Points on a hilly landscape, in no order, each with its height.
From any point a climber steps to the highest of the 2 points nearest to it. It stops when none of these is higher. Distance is the straight distance between rows; heights are no part of it.
<349> h=44.2: [101 136 121 160 153 116  94 100 133 132 157 134 148  99 159 112 155 115
 118 123 162 147]
<666> h=58.7: [118 143 131 107  84 109 155  81 188  94 158 169 104 148 174 156  87 141
 114 124 100 147]
<521> h=29.2: [167  78 148 179 157 125  97 158 118 147 153 150 143  88 119 137 140 154
 127 128 181 118]
<634> h=52.3: [143  84 169  86 133 144 148 153 134 149 170 121 220  85 159 121 164  70
 126 121 136 110]
<869> h=49.4: [ 84 148 141 121 161 105 119 141 146 140  95 112 170  86 146  80 140  97
 126 145 149 158]
<313> h=34.4: [ 85 162 127 150  79  92 134  90 101  97 128 156 130 154  95 115 121 131
 114 172 109 142]
<542> h=54.9: [113 129 148 132 148 127 156 178 108 126 103 120 181 104  93 112 143 108
 116 122 132 134]
<516> h=60.8: [ 74 107 102 150 154 177 114 156 152 129 154 134 166 151 104 160 118 119
 153 151  85 139]
<678> h=58.1: [132 186 137 153 103  96  68 114 142  91 154 158  70 123 170 154 118 170
 122 177 111 123]
<285> h=41.0: [144 115 180 147 138 138 180 135 181 156 133 123 185 116 169 122 206 126
 121  63 134 128]
<715> h=87.7: [187 200 121 115  99 129 146 125 155 106 131  92  29 188 126  59  80 171
 120 115 158 182]
<116> h=13.6: [131 144 158 131 174 175 154 117 104 146 113 138 115 149 109 182 117 122
 138 107 165 111]
<34> h=48.3: [ 80 153 170  94 108 147 169  41 150 100 166 164 142 142 187 141 104 110
 109 154 107 145]
<362> h=58.3: [137 107 158 123 132 121 149 174 100 180 152 142 129 129 164 133 154 183
 165 109 151 181]
<751> h=25.7: [106 153 119  71 160 127 138 121 125 166  87 104 124 121 161 153 135 142
 126 139 108  89]
<376> h=33.7: [135 149 159 131 133  78 149  95 105 121 106 119 154  94 197 164 175 114
 139  97 109  93]
<928> h=40.1: [129 112 148 147 195 144 135  71 132 172 168 148 151 127 190 135 172  88
 133 137 181 151]
<493> h=39.0: [ 84  73  91 171 125 121 126 124 102 110 131 146 121  82 123 144 145 112
 179 124 107 140]
<728> h=45.4: [133  98  99 130  97 133 128 170 134 124 141 119 104 107 123 157 135 108
  97 117 137 126]
<514> h=36.6: [129 166 203 144 139 134 198  97 173 140 124 140 164 126 148 123 174 127
 121 104 148 143]
<109> h=44.9: [102  67  89 138 106 154 134 126 133 170  96 125 136  96  88  94 131 162
 120 159 136 150]
<914> h=41.2: [125 106 109 139  96 169  95 159 135 143 170 152  96  90 121 143 116 110
 141 155 161 141]
<546> h=50.6: [115  93 149 127 167 111 145 147 101 128 160 153 146 157 164 161 160 126
 132  82 142 147]
<194> h=74.1: [171 150 118 149  90 112 113 127 131 110 164 117  29 189 117  62 115 155
  86 138 150 159]
<266> h=40.2: [ 70 169 131  83 115 111 158  62 121  93 137 152 149 165 147 107 109 131
 122 170 110 157]
<484> h=36.1: [113  80  79 133 161 137 132 116  74 160 106 118 122 119 116 146 155 129
 126  97 167 101]
<180> h=26.7: [137  66  88  92  94 102 168  92  58 130 107 138 154  89 123 164 169 108
 137 160  92  91]
<373> h=32.8: [112 195  97 119 111 151 153 151 194 109 157  93 126 159 131 155 129 142
 115 112 136 134]
<86> h=72.8: [163 164 127  99 146 129  79 175 127 144 129 111  99 183 102  97  80 161
 115 130 157 125]
<687> h=48.0: [148 217 113 109  88  91  84 146 141  91 153 127  77 150 129 122 111 152
 119 176 100 123]
<763> h=49.6: [136 123 123 108  91  79 101 127 111 141 120 129 104 134 173 111 136 185
 106 122 131 128]
<479> h=17.2: [141 134 150 135 154 157 126 155 121 145 109 156  84 159  89 171  83 143
 153 146 104 111]
<170> h=38.1: [180 188  92 100 125 141 123 162 157 124 156 112 105 136 131 158 136 156
 121 148 111 110]
<230> h=36.2: [133 104 183 125 179 179 167  19 132 141 164 166 121 162 196 150 125 115
 134 124 173 152]
<114> h=65.5: [182 176 148 150  97 106  58 122 159 125 118 125  17 153 145  93 110 170
  81 128 159 135]
<421> h=22.0: [147 173  90 127 105 158  80 136 172 111 119  91  48 131  97 103  85  83
 112 142 140 134]
<569> h=49.5: [141  69 110 126 115 114 124 151 134 143 146 135 133 132  87  89 122 127
  76 141 126 129]
<939> h=31.1: [125 139 107 128  85 102 127  88  84 119 108 131 103 150  80  96 104  88
  79 168  96  96]
<47> h=9.8: [134 111 150 129 129 108  84 151 141  96  68 118 157  78 131  87  96 176
 180  99 115 130]
<71> h=46.2: [164  69  87 111 124 155  98 141 111 156 147 136 160 134  62  99 104 137
  84 183  95 100]
<331> h=21.6: [167 187 114 134 161 144 159 119 114  96 126 134  65 181  93 141  88 146
 125 125  91 111]
<406> h=39.4: [ 89 108 160 105 109 119 120  81  82 143 125 143 129 172 143 150 104 115
 106 104 157 110]
<113> h=25.8: [121 177  97 164 153 137 165 100 100  85 107 133  79 125  74 124  96 110
 141 156 105 116]
<17> h=45.1: [161 108 159 148 141 124 164 175 146 147 118 111 157 122 151 147 166 121
  84  62 187 111]
<232> h=20.9: [108 136 103  72 133 120 101 111 134 162  90 104 129 136 106 114 111 158
 137 154  75  94]
<996> h=45.8: [109 158 123  90 152  99 142 161 109 134 189 130 147 165 139 148 147 105
 105 118 157 135]
<430> h=42.9: [139 105 149 148 152 154 149  81 115 143  98 137 207  63 130 140 167  88
 178 133 114 117]
<367> h=29.1: [109  88 195 188 127 155 125  89 136 157 111 148 167 141 139 128 178  97
 113 125 154 121]
<171> h=32.3: [135 186 134  96 142 126 167  66 146 140  95 133 112 121 146 147 114 135
 136 115 108 112]
<958> h=34.2: [110 149 162 158 150  87 100 169 165  96 129 118 130 148 143 166 157 105
 100  97 111 131]
<353> h=34.6: [143 101  63 141 123 134 120 131  94  95 130 133 110  68 103 134 117 136
 186 146  67 102]
<575> h=40.3: [102 184 147 127 135 135 134 153 155 106 176 127 110 168 152 185 125 112
  98 126 152 146]
<257> h=26.3: [130 126 131 173 142 120  45 159  89 116 143 131 125 140 109 130 131 150
 117 110 181 109]
<276> h=41.1: [139  90  94 130 146 175 110 120 101 114 125 123 173 110  61 141  86 113
 137 159 122  89]
<7> h=6.9: [111  65 146 169 130 155 115 152 126 120  79 111 144  69 104 102  86 150
 182 102 129 122]
<156> h=29.3: [147  89 100 110 100  95 143 113  68 141 127 135 126  77 178 170 175 123
 132 113 108 104]
<438> h=57.4: [107 107 131 104 121 150 168 135 137 122 156  92 229 116 136 156 166  62
 134 112 103 110]
<470> h=26.5: [130 119 137  90 121  64 126 203 166  89 120 103 145 133 132  96  95 113
 124 103 107 172]
<517> h=16.0: [134 143  55 140  68  95 121 172 105  86 115  85 100 120 126  82 120 153
 143  67 159 132]
<833> h=25.2: [137 164 110 132  85 131 135  77 180 107 135 113  63 141 132 119  82 101
  69 158 140 124]
<716> h=32.9: [144  48 120 157 179 147 156 162  92 148 137 115 153  92 119 162 194 134
 134 112 173 108]
<311> h=43.7: [118 132 147 102  95  97 147  93 102 145 125 137 107 195 189 140 137 161
  83 120 152 123]
<663> h=50.7: [ 69 124 126 170 126 180 142 114 153 115 151 148 128 172 109 137 119 138
 145 126 147 173]
<508> h=19.7: [170 163  90 149  53 162  77 154 139 111 125 104  85 111  86  94  95 127
 141 124 146 102]
<980> h=16.6: [111 125 119 109 139 148 103 140 143 124  67  82 141 142  86  93  64 131
 154 115  82 104]
<784> h=47.3: [140  83 159 131 179 155 132 125 159 154 137 123 201  73 153 100 136  92
 165 119 122 133]
<959> h=29.7: [ 99 145 126 123 133  60 118 148 192  77 143 116 135 165 164 127 110  92
 117 108 114 182]
<809> h=70.5: [180 213 116  87 106 128 105 155 158 133 124  88  87 181 100  96  82 167
 147  94 147 149]
<348> h=43.9: [ 70 118  99 167 128 153 172  95 121 108 146 149 134 129 143 144 163 132
 172  93 130 172]
<610> h=57.8: [175 146 120 109  84  88  67 131 155 135  97 104  56 114 142  79 112 170
 105 138 133 141]
<459> h=71.9: [101 111 131 119 163 184 145 191 146 147 173 131 178 121 120 171 151 114
 164 145 117 164]
<309> h=13.2: [166 136 120 112 125 125  77 148 150 101  73  98 121 125  93  95  87 159
 140  76 106  83]
<673> h=27.6: [120 111 152  71 143  78 121 168 148 137 130 153 164 134 135 100 110 144
 154 119  88 150]
<88> h=36.3: [ 92  90 122 114 122 170  89 150  83 139 100 123 172 101  81 148 132 106
 130 184 137  94]
<770> h=31.0: [111  99 168  79 139 100 146 130 108 139 134 168 166 148 142 143 142 121
 140 150  55 129]
<63> h=4.0: [166  67 106 184 105 187 124 185 140 137  92 102 100  82  77 109  89 163
 168 116 136 123]
<787> h=10.7: [167 158 168 110 179 153 201  82 111 160 151 152 132 166 138 204 148 121
 114 121 175 114]
<263> h=17.9: [179 173  86 125  64 109  81 190 100  96 135  81  84 129  96  78 102 130
 125 121 124 130]
<597> h=29.9: [132 161  87 140 150 119 143 112  86 113 103 122 103  83  83 104 105 150
 176 150  86 123]
<603> h=14.6: [119 142  78 175  78 108 132 113 117  95 102 133  85 105 124  69 117 136
 136  80 142 150]
<247> h=28.2: [154 153 120 108  89  96 125  72 156 121 120 137 111 154 126  92 108 114
  43 137 129 101]
<41> h=62.3: [135 144 114 112 169 137 137 199 135 165 108 102 134 141  92 107 127 156
 125 139 130 136]
<727> h=38.2: [142 160 139 111 136 116 164  68 108 145  86 166 167  82 153 138 157 126
 157 110 125  94]
<102> h=34.7: [ 91  81 122 106 174  85 144 133  85 124 110 130 132 112 117 113 149 100
 150 178  62 141]
<225> h=32.0: [117 126 177 187 135 118 179  87 134 125 113 149 156 160 122 162 191 130
 105 134 115 113]
<551> h=69.3: [124 120 134 144  79 123  81  89 148 116 159 174  84 145 154 150  94 151
 129 162 100 146]
<769> h=32.5: [103  73 169 166 127 114  63 173  84 130 112 117 157  94 117 138 140  94
 106 163 133 105]
<545> h=39.9: [ 89  98 109 138 129 167 143 117 108 198 106 123 128 119 115 129 185 144
 104 140 179 134]
<433> h=64.8: [128 102 154 118 189 165 142 148 112 124 152 114 205 140 118 191 166  86
 172 132 104 109]
<920> h=42.6: [131  91 160 110 163 125 148  84 155 155 156 159 147 107 187 119 139  70
 166 120 135 167]

For each start below, name the point where the climber stops.
<421> => <551>
<7> => <727>
<521> => <569>
<470> => <362>
<311> => <715>
<479> => <459>
<673> => <459>

Write out the way that a climber takes from each point below.
<517> => <263> <508> <421> <833> <247> <939> <313> <266> <34> <666> <551>
<116> => <479> <331> <113> <597> <353> <493> <348> <663> <516> <459>
<603> => <508> <421> <833> <247> <939> <313> <266> <34> <666> <551>
<180> => <102> <493> <348> <663> <516> <459>
